Each scene shows the same named points in several views. A view is turned or mirrored, shifted and resized as a whole, has a little noise and may leave points out.

Scene 1
View 1
j90: [-11   9  18  -2 -21 -25  -3   4  13 -10 -33 -13  38  20 -16 -27  59 -35
 -16  -4  34  -4 -32]
j213: [-14   3  13  10 -15 -15  -2   5  11  -3 -32 -10  29  14  -3 -19  45 -22
  -9  -4  31  -2 -24]
j667: [ 20  20  14 -13 -12 -29   1  -1  21  -8  -7  -4  -1   3 -13  -3  51  -8
 -21 -14  10  15 -24]
j160: [ 43  33 -12   1  -7   3  23  -9  22  -4  27  -1 -62 -28  25  22   8  47
   5 -33 -14  25   1]
j843: [ 31  28  11 -41 -21 -41   6 -15  14 -35  -6 -12 -21   2 -31  -4  74 -20
 -14 -14   7  25 -30]
j75: [ -4 -12  -5  -3  -3 -19  -3   1  -6 -13 -33  12 -15   5   8  18  35 -11
 -18   3  20  19 -26]
j334: [ 24  43  22  -1 -16 -21  11   7  38   7   7 -11  17   0 -11 -13  41   2
 -13 -24   8   2 -17]
j8: [-15   1  -9  33 -15  18   9   6   4   7 -26  -4   2   0  33 -10   9   8
   6  -9  26  -6  -7]
j315: [ 13   3  -1 -23 -11 -27   3 -10  -6 -31 -20  -3 -26   5  -8   4  57 -12
 -10  -5  17  25 -25]
j802: [ -2   4  -5   1 -18  -7   5  -8  -2 -24 -27  -9 -14   5   7  -7  45 -11
   0  -5  23   9 -16]
j753: [ 29  22   7   0  -3 -20   7   8  28  10  10   8 -11  -8   4  22  22  19
 -23 -21  -4  17 -17]
j889: [ -4 -19 -12  20   3   3   1  10  -2   5 -23  21 -22  -6  39  28   5  16
 -11  -5  11  15 -14]
j625: [ 32  22   2 -11  -8 -23   8  -3  20  -7   8   0 -28 -11  -2  16  34  11
 -15 -18  -3  22 -17]
j912: [ 33  26   6 -23 -12 -30   8  -7  17 -22   7  -5 -29  -4 -11   7  49   5
 -14 -19   4  23 -22]
View 2
j753: [ 13  14 -15  12 -13 -42  -7  -5  20  17   3  -3   6 -15   1 -14  15 -15
 -19 -23   0  -5  20]
j802: [ -3 -13  11   2  33 -27  12  13  28 -13   7  -4  16 -25 -30  10  -6 -38
  -2   3  16  -3 -11]
j160: [  6  30 -25 -19 -41 -44 -27 -22  17  28   7  -4   8 -27  16 -19   7 -14
 -42 -11 -25 -25  18]
j75: [  3  -9 -13  30  27 -40  21  10  12 -16   3 -12  -7 -18 -30  18   1 -46
   8  -9  28  13  -6]
j8: [  1  -6   9  -9  -2 -15  -1   9  25  15   7   3   9 -12 -17  12   9  -1
   0  21  29  -4 -21]
j667: [ 17  -8  16  23  36 -37   8  16  35  -9   7  -6  21  -9 -20 -19   7 -30
  -1 -35  11   3  32]
j90: [ 12 -35  45  31  66 -18  27  36  42 -22   8  -2  27  -1 -43   2   7 -22
  28 -11  41  18   4]
j315: [  8 -11  -2  13  43 -49  14   8  28 -26   9 -13  18 -30 -28   1 -13 -60
  -8 -26   3   3  14]
j213: [ 11 -24  30  30  49 -20  20  31  31 -12   9   1  15  -4 -36   8  11 -20
  23  -3  41  16  -3]
j843: [ 21 -11  18  13  55 -46  13  11  48 -32   9 -16  40 -28 -21 -22 -10 -54
  -9 -48  -9  -4  41]
j889: [ -4  11 -32  21 -14 -39   5   5  -3  11   6  -3 -29 -14 -15  25  15 -24
   2   9  31   7 -21]
j625: [ 11   8  -8  13   2 -46  -4  -2  28   3   7  -7  13 -16  -5 -14   8 -27
 -13 -28  -2  -7  27]
j912: [ 17   3   3   9  18 -47  -3  -1  34  -9   7 -13  22 -22 -11 -19  -1 -39
 -18 -38 -12  -6  34]
View 3
j90: [-16 -40  16 -31   2   7 -17 -15   4  -7 -25 -14  35 -30 -30 -37  18   0
  -2  31  28  12 -14]
j843: [-11   6  11 -20 -34  13 -20  -3 -10 -16  -3   8  36 -19 -19  23  33   7
  15  26  34  45  20]
j334: [-21 -11  -5  -8 -12  16  -4 -21  -7   3 -22  -1  -5  -6 -22  -9  33  17
  -1  24  -7  14   3]
j8: [-17   0  -2   3  41  13   1 -19   1 -13 -23 -12  13  -4 -29 -28 -27  -4
  22  -7  -1 -23 -31]
j160: [ -9  66 -28  30  -6  29  12 -10 -19 -22  -1  18 -18  26  -9  55  -4  10
  40 -24 -27   3   9]
j667: [-13   4   5  -6  -9  13 -12  -9  -8  -8 -11  -3  22 -12 -17  -8  27  12
   1  22  17  24  12]
j802: [-11   0   8  -7   6  14 -10 -10  -4 -16 -13  -4  26  -9 -27  -8   3   2
  19  10  20  10  -4]
j213: [-15 -24  13 -18  15   9 -14 -17   2  -6 -25 -16  34 -22 -29 -40   4   1
   0  19  23   3 -16]
j75: [  0  16  14   1  23   9  -8  -1 -10 -21  -3 -18  49 -10 -20 -31  -8   4
  12   7  37   4   7]
j753: [ -7  45  -8  20   5  21   4  -7 -16 -11  -3  -3   2  11 -13  -1   4  18
  13  -1  -1   6  20]
j315: [ -1  16  13  -6  -6   5 -18   0 -10 -23  -1  -4  48 -17 -21   5   6  -1
  22  10  42  29  11]
j889: [  0  39  -1  28  46  14   6  -3 -10 -17  -4 -22  26   5 -16 -37 -30   8
  16 -12   9 -17   7]
j912: [ -9  27   0   0 -19  15  -6  -5 -14 -14  -4   6  18  -2 -14  20  23  12
  15  13  16  26  21]
j625: [ -8  35  -2  11  -5  18  -1  -7 -13 -13  -4  -1   8   3 -13   6  14  15
  12   7   6  16  23]
View 4
j889: [ 13  28  -4 -34  -8  28  -8  19  49   9  -8  -2 -23  21   0  18  31  -5
  10 -10  -7  19  -3]
j843: [-49  -7  -2 -57   7  12 -24   7   7 -10  32  -5  25 -52  43 -20  -8  43
  -9 -40 -33  30 -47]
j625: [-16  -1  -1 -37   0  22 -15  18  14  -2  -3   1  10 -27  28   8   8  32
   7 -18 -15  14 -12]
j75: [-14  33  -3 -54  -2  23 -14   8  48   2  17  -7 -12   0  14  -8  19   1
  -2 -33 -20  33 -32]
j334: [-22  11  15 -13   6  16 -29  36 -22 -12  29  24  14 -22  26 -22  -5  27
   7 -23   1   1 -29]
j802: [-24  18   0 -40  -2  17 -38  17  32   9  35  -5   2   2  35 -23  17  -3
  -2 -12 -32  33 -31]
j90: [-43  43  17 -46   3   8 -37  22  -1 -15  68  13   3 -11  27 -62  -7   3
 -14 -55 -15  29 -75]
j912: [-30 -10   0 -42   4  17 -22  14   9  -6   8  -1  20 -38  34  -1   2  43
   4 -21 -25  18 -19]
j8: [  2  30   7 -12  -6  22 -38  30  27  16  22   8 -13  36  15 -17  25 -20
  11   3 -12  18 -14]
j667: [-30  12   8 -39   4  14 -19  19   6 -10  26   7   8 -31  25 -15   0  26
   1 -34 -13  18 -36]
j315: [-35   9  -6 -61  -1  19 -25   3  35   5  23 -16  11 -26  38 -12  10  20
  -7 -30 -32  36 -37]
j213: [-20  42  11 -32   2  13 -33  24  12  -4  50  13  -9  12  17 -38   9 -10
  -5 -35 -11  23 -52]
j753: [ -4  -1  -4 -23  -5  23 -11  23  15  -1 -11   2   3 -21  21  17   8  34
  12 -10  -7  10   0]
j160: [ -1 -33  -6 -13  -6  28 -23  23  15  15 -30  -8  18 -21  38  36  17  42
  26  21 -17   4  29]
View 5
j315: [ 22  17  26  -3   6  13   0  25  -8  21 -12  11 -24 -15  43  17  21  25
  -6  31 -28   6  -4]
j160: [  1   5  27 -55   6  -7  -2  -4  -4  56  -9  10   0   3   0  -6  22   6
 -10  -5  11 -24 -15]
j213: [ 23  -9  18  14  -7  22 -13  25  11 -13 -24 -14 -44  18  38  26  13   4
   6  29 -23  17 -15]
j8: [ 10  -5  12  -6  -4   1  -4  10  13   3 -28 -35 -23  26  -3  25   9  -3
   8  19  -8  12 -14]
j753: [  6   5  17 -34   0   6  -5   4   7  30 -11  22 -18   7  18  -2  16  10
   0  11   7  -9 -14]
j843: [ 33   2  42  -6   3  26 -13  24 -13  23  -1  27 -34 -20  67  11  30  22
 -15  22 -33  -7 -11]
j889: [ -5  23  -6 -16   1  -3   7   7  16  17 -25  -3 -17  14  -6  14   5  14
  14  29   7  13  -6]
j75: [ 11  23   5   2   0  10   2  22   7   7 -20   5 -29   1  23  21   8  23
   6  40 -16  17  -3]
j334: [ 20 -25  31 -14 -10  28 -24   9   4   4  -8  10 -43  20  44   4  20  -4
  -4   4  -7  -7 -25]
j667: [ 20   3  19   0  -4  29 -16  21   3   4 -10  26 -44  -1  54  10  15  18
  -3  28 -15   8 -10]
j625: [ 12   5  23 -25   1  15  -7   6  -1  26  -5  24 -23   1  28   1  20  12
  -5  10  -3  -8 -12]
j802: [ 21   6  27  -2   0   7  -3  21  -3  13 -21 -15 -23   0  24  24  17  11
  -2  25 -26   8  -7]
j912: [ 20   5  32 -23   2  19  -9  13  -6  29  -5  25 -21  -7  41   3  23  14
 -11  13 -14 -10 -12]
j90: [ 31 -14  24  23 -11  32 -17  25   6 -16 -20  -6 -52  12  51  30  12   4
   1  31 -36  20 -18]
View 6
j315: [ -1  22 -10  17   4  22  16  27  38 -21  16  -7  13 -10 -49 -26  -5   3
 -14  -7 -26   2   5]
j802: [ -9  17 -10  33   8  13  10  19  40 -24  20 -31   8  -6 -37 -13   8   9
 -30 -16 -10  11   4]
j8: [-25  -3   1  46  13  11 -21   9  33 -45  15 -50   5   3  -8   0  26  28
 -52 -28  14  24  12]
j334: [-14  -6  -2  15  35   6   7 -13  25 -19  18  10 -23  -9   1 -38  26  10
 -22 -37 -11  -7   2]
j213: [ -7   8 -12  27  28  -4  -3  12  49 -18  44 -27  -1 -19 -22 -24  47   5
 -36 -18  -5  15  16]
j753: [-26  -4   0  12  10  26  -9  11   8 -50 -20   8  -1  10  -9 -24  -7  26
 -16 -24 -18  -3   8]
j75: [-11  17 -10  18   8  14  -9  43  40 -42  17 -20  20 -10 -36 -21  18  13
 -25   0 -21  14  19]
j889: [-30  -1   1  27  -1  21 -33  38  20 -68  -2 -30  23   8 -15  -4  12  37
 -37 -11 -11  23  25]
j667: [-10   7  -9  11  22  10  13  10  31 -22  15   9  -8  -9 -20 -39  15   4
 -17 -20 -23  -4   6]
j912: [-10   9  -5  12  11  21  19   8  20 -24  -4  18  -4  -2 -28 -31 -14   7
  -9 -20 -23  -9  -1]
j625: [-17   0   2  11  10  22   2  12  14 -38  -7  14  -2   3 -18 -29  -7  17
 -16 -19 -19  -4   5]

In a view up to two points have been moved. Name them for each view, in the order of its rows, or write -.
view 1 -> j753
view 2 -> j8
view 3 -> j160, j802
view 4 -> j90
view 5 -> j667
view 6 -> -

Scene 2
View 1
j995: [ 33 -16  -5  10  18  -7   6 -16  21  13  -7 -26  -6  -5   7   8  -7   9
  11  -5 -10  14   7]
j26: [ 33  -6  -9   5  11  -5  -5  -7   2  13  -9  -4   0  -6  17   8 -16  12
  10  -4   8  12  -5]
j431: [ 29   0  -1 -12 -12  -7  -5 -13  24  11   0  -5   0   4   7   7  10  23
  11  -4  12  19  -2]
j820: [ 33 -14  -8 -10  -2 -10   8 -16  12  11   1 -14  -5   4   6  11   7  10
  15  -9   5  15   6]
j858: [ 29   2  -1   0  -2  -7  -9 -11  24  10  -8  -6   2  -3  11   4   0  23
   7  -3   8  16  -2]
j879: [ 34 -20  -2  -3  17  -4   7 -14  19  18   1 -23  -5   1   1   7  -5  15
  18  -6  -2  20   0]
j517: [ 30   5  -6  -5 -12  -9  -8  -9  12   9  -8   2   3  -1  16   8   2  19
   7  -3  17  13  -3]
j140: [ 31  -4  -5  -1   1  -7  -2 -12  16  11  -5  -9   0  -2  11   8  -3  18
  10  -5   7  15  -1]
j290: [ 32  -1   0  -4   2  -3 -12  -7  20  14  -5  -3   4  -2  10   2  -7  26
  11  -2  14  21 -11]
j816: [ 30   0  -9  -5 -13 -14   2 -15  13   4  -7  -7  -3   1  14  11  11   9
   7  -6   7   7  10]
j794: [31 -2 -4  0  3 -6 -7 -9 16 12 -7 -5  2 -2 12  5 -5 20 10 -2 10 16 -5]
j932: [ 31  -8  -4  -5  -4 -10   4 -16  21  10  -2 -15  -3   2   7   9   9  14
  12  -6   2  15   7]
j367: [ 33  -7 -11  -7  -6 -11   4 -12   3   7  -5  -6  -3   1  14  13   3   7
  11  -8   9   9   7]
j941: [ 32 -13  -8  -1   2 -12  10 -19  16   9  -4 -21  -7   1   8  12   6   6
  11  -8  -3  10  13]
j490: [ 28   7  -4  -1 -11 -10  -9 -12  19   7  -9  -1   2  -2  15   7   3  20
   6  -2  10  12   1]
j344: [ 32  -8 -11  13   8 -13   6 -17  10   7 -12 -18  -5  -6  16  11  -5   1
   6  -7  -8   5  15]
View 2
j431: [  1  10  18   2  -1  23  26  13  16   4 -24   1   9  -6  -3  -8  -8   9
  -9  16 -23   3 -11]
j794: [ -1   7   8   0  -7  20  14   6  10   1 -15  -1   8  -8   0  -5  -7   1
  -8  15 -13   0 -19]
j367: [-11   6   2  10 -13  17  22   5  23   5 -22   1  11 -19   4  -6  -2   3
   3  25 -18   6 -22]
j858: [  0   9  12  -1  -6  17  18   7  11   0 -16   0   6  -5  -3  -6 -11   3
  -7  10 -18   2 -13]
j816: [ -9   8   7  11 -14  11  27   7  25   4 -24   4  10 -16  -1  -9  -8   7
   6  17 -24   9 -16]
j290: [  4   9  15  -3  -1  24  12  10   5   0 -16  -4   7  -4   0  -5  -7   2
 -14  14 -12  -3 -19]
j941: [-18  -1  -7  -4 -14  15  31   5  28   6 -16   0  15 -21  -4  -6  -3   6
  -1  15 -17   7  -8]
j344: [-18   0 -13  -2 -22   6  21  -3  24   4  -7   2  12 -21  -4  -4  -6   0
   7  10 -13   6 -14]
j932: [-10   2   2  -4  -9  19  28   8  21   4 -16   0  14 -15  -4  -6  -5   6
  -7  15 -17   4  -9]
j490: [  0  11  12   4  -9  14  19   5  13   1 -17   3   6  -7  -3  -8 -12   6
  -2  10 -21   3 -14]
j995: [-16  -4 -13 -16 -16  15  23   2  21   5  -4  -2  15 -19  -7  -2  -4   2
  -8   7  -8   3  -7]
j517: [  1  13  16  12  -7  17  16   7  13   2 -23   2   5  -7   2  -7  -9   4
  -1  19 -20   3 -22]
j26: [ -6   6  -3   2 -13  19   6   2  10   1 -10  -4   9 -14   4   0  -3  -3
  -4  19  -5  -2 -29]
View 3
j879: [-10  13   3  -5  -7  -9  -5   3  -5   4  26   7   6   0  22 -17  25  -6
  15   8   6 -15  -7]
j26: [-15   4   3   3   4 -12   3   8   6   4  22 -18   6  22  19 -21  13   1
  12  -2   1  -8   5]
j816: [-13   9   5   3   8  -6   6  13  13  13  28 -11  -2   6  26  -1   9   8
  15  11  11 -18 -13]
j140: [-10   8   4   2   3  -6   2   9   4   8  23  -7  -1  12  22 -13  12   2
  13   6   5 -16  -3]
j794: [ -8   6   5   3   3  -3  -2  10   3   9  22 -11  -2  15  21 -16  11   2
  14   8   2 -16  -1]
j932: [-11  12   4  -1   0  -6   3   8   5   9  26   1   0  -1  26  -3  15   2
  15  10  11 -19 -12]
j431: [ -7   8   8   4   6   5  -5  14   3  17  28  -6  -6   4  24 -10  12   5
  16  18   6 -23 -12]
j820: [-15  13   6  -3  -1 -11   2   8   7  10  31  -1   6  -1  25  -6  23   1
  16  10  11 -13 -12]
j941: [-16  15   1  -6  -3 -16   8   5   6   2  26   3   6  -2  27  -1  17   1
  13   4  14 -14 -11]
j995: [-11  14  -4  -5  -9 -16   6   0  -5  -8  17   7   5   5  24  -9  16  -5
  10  -3   9 -14   0]
j344: [-17  13  -3  -4  -2 -21  16   2   9  -6  19  -4   6   8  26   0  10   2
   9  -6  12 -10  -3]
j858: [ -5   7   4   4   4   1  -2  12   1  10  20  -8  -7  13  21 -12   6   3
  12   9   4 -20  -3]
j490: [ -7   7   4   5   6   0   3  14   5  10  20 -10  -8  11  23  -7   4   7
  12  10   7 -21  -6]
View 4
j932: [-12  -2  40 -12  -9  -6   9  12  10 -13 -10  -5 -24  18   4   0  -3   1
  -7  32   6  -3  20]
j344: [-17  10  19 -11  -3 -16   5  10  -9  -9 -14 -14  -4  14   7   0   1  -1
  16  12   6  -3  19]
j431: [  2  -3  47 -14 -20  -4  18   9  13 -15  -6   2 -29  17   2   9  -6 -10
 -26  42   9  -4  19]
j879: [-24   1  40 -20  -7   1  13  20  24  -4 -21 -13 -25  31  19  -7  -6 -10
  -3  27  14  -7  23]
j995: [-24   6  23 -11  -3 -11  13  18   9  -6 -22 -15 -14  25  21  -6   2 -11
  17  17  15  -5  20]
j290: [  4   5  37 -22 -23  -4  24   7  16  -5 -11  -2 -21  20  12  17  -5 -32
 -24  30  19  -6  19]
j858: [  1   3  36 -17 -18  -6  19   8   9 -11  -8  -2 -20  17   5  12  -4 -18
 -19  31  14  -4  18]
j517: [ 10   5  38 -20 -21  -7  15   4  -1 -11  -2   1 -18   9  -6  17  -6 -15
 -28  30   7  -2  19]
j941: [-22   2  34 -13  -1  -8   4  14   4 -10 -14 -11 -15  19   6  -8  -5   8
   4  24   4  -3  22]
j816: [ -1   2  36 -12 -11 -10   5   7  -7 -15  -3  -3 -16   9  -9   5  -6   7
 -13  31   0  -1  18]
j820: [-18   2  44 -20  -7  -2   5  13  10  -8 -13 -11 -20  20   1  -4 -11   4
 -11  29   4  -3  25]
j367: [ -8   9  36 -23 -10  -5   4   8  -3  -6  -7 -10  -9  11  -8   5 -11   1
 -17  22  -1  -3  23]
j140: [ -4   5  33 -19 -14  -8  16   8   6  -7 -11  -7 -16  18   7   9  -5 -15
 -12  26  12  -4  20]
View 5
j290: [-20  -7 -34 -15   7  -2 -17 -13 -32  -8  18 -15  -8   1  12  -7  -8 -10
  30 -13 -34  -3   1]
j820: [  5 -14 -28   1 -24 -17   1  -2 -16 -18  -7  -2 -19  21   9  19 -10   3
  35 -12  -7  22   8]
j431: [  2 -23 -27 -11 -11 -12 -23  -7 -21 -12   7  -9  -9  10  25  -2  -9  -2
  22 -14 -34  12  -5]
j490: [ 11 -16 -36  -5  -3   1 -20 -17 -19 -14   7  -6  -4  -5  10  -8  -8  -6
  16  -6 -24   6   1]
j26: [-11  11 -40  -1   6   7   8 -20 -20  -5  13  -3 -11  -5 -16   4 -11   2
  43 -13 -10  -9  14]
j344: [ 23  -1 -42  16 -13   9  11 -16 -21 -23 -10   2 -14  -4 -20  14  -9  -4
  30  10  17  14  17]
j941: [ 15 -11 -33   8 -24  -8   5  -5 -21 -23 -13  -3 -18  13   0  19  -9  -1
  31   4   7  24  11]
j517: [  7 -13 -33  -6  -2  -1 -17 -20  -8  -8  12  -2  -3  -4  10  -7 -10   6
  21 -25 -34  -2   0]
j995: [ -6  -3 -40   2  -7   2   3  -3 -47 -23  -5 -14 -20   6  -6  14  -8 -23
  39  21   9  19  13]
j140: [ -2  -6 -35  -4  -3  -1  -7 -12 -24 -12   5  -8 -12   3   3   3  -9  -4
  31  -7 -17   5   6]
j932: [ 10 -18 -30   0 -20 -10  -9  -4 -23 -20  -6  -7 -16  12  12  10 -10  -4
  26  -2 -11  21   3]
j858: [ -1 -12 -36  -8   1   1 -18 -14 -27 -12  10 -11  -8  -2  10  -6  -8 -11
  22  -3 -26   6   1]
j794: [ -8  -5 -36  -8   2   1 -10 -15 -26 -10  12 -10  -9  -1   5  -2  -9  -5
  30 -10 -21  -1   5]
j367: [ 14  -6 -31   6 -16  -7   3 -14  -1 -13  -1   3 -12   7   0  11 -11  14
  32 -23 -10   8  11]
j879: [-18  -9 -29  -5 -17 -16   3   5 -41 -17  -3 -14 -23  22   9  19  -8 -14
  45   4  -2  20  10]
j816: [ 29 -18 -32   6 -19  -3  -9 -16  -1 -17  -5   3  -9   2   6   4 -11  10
  18 -14 -15  13   5]
View 6
j879: [ 19   8  -3 -15 -12 -26  23  21 -18  34   5 -11   7  30  -6 -37   6 -12
  27 -28   4   0 -15]
j941: [ 23 -16   8 -13 -10 -17  12  27 -14  39   3  -6  14  28  -6 -25   9 -14
  16 -16   3   4  -6]
j431: [ -5 -13   4 -12  -9 -38  17  24   3  38  -3  -1 -14  36 -10 -33   0 -24
  10 -39   2   5 -11]
j490: [ -4 -24   3  -3 -12 -29  19  18   0  32   1  -2 -17  33  -7 -22  -3 -19
  10 -26   5   5  -6]
j995: [ 26  -8  -4  -6 -18 -13  22  14 -24  27   8 -12   8  27  -1 -24   4  -4
  27  -8   8  -1 -11]
j26: [  2   4  -4  10   1 -16  29  19  -6  16  10  -8 -10  27 -11 -11   2  -8
  10 -17   3   8   5]
j367: [  8 -11  12  -4   3 -19  13  32  -2  34   3  -1   4  28 -13 -16   7 -21
   4 -23  -2   9   4]
j932: [ 13 -16   7 -15 -12 -26  14  26  -7  40   0  -4   3  32  -7 -31   4 -20
  15 -27   4   2 -10]
j344: [ 23 -24   5   0 -11  -7  16  20 -15  28   7  -6   9  25  -3 -12   4  -8
  16  -1   6   4   1]
j140: [  3  -8   0  -3  -7 -25  22  20  -5  28   4  -6  -9  31  -8 -23   1 -15
  13 -24   4   4  -5]
j290: [-10   1  -7  -1  -8 -36  29  16   1  24   4  -7 -24  34 -10 -27  -2 -16
  16 -36   5   4  -9]
j517: [-12 -19   7   3   0 -29  18  25   9  30   1   2 -20  31 -15 -14  -1 -22
   0 -29   0  10   3]
j820: [ 16  -4   8 -13  -4 -24  13  31 -10  40   1  -4  10  29  -9 -30   9 -20
  14 -29   0   5  -6]
j816: [  5 -28  13  -7  -5 -23   8  29   1  40  -1   1   0  30 -11 -18   4 -22
   4 -23   1   8  -1]
j794: [ -3  -6  -3  -1  -7 -28  25  18  -3  26   4  -5 -16  32 -10 -22  -1 -15
  13 -26   4   6  -5]

In a view up to two points have been moved. Name them for each view, in the order of its rows, or write -.
view 1 -> j879, j490
view 2 -> j932
view 3 -> j816
view 4 -> j858
view 5 -> j995
view 6 -> j517
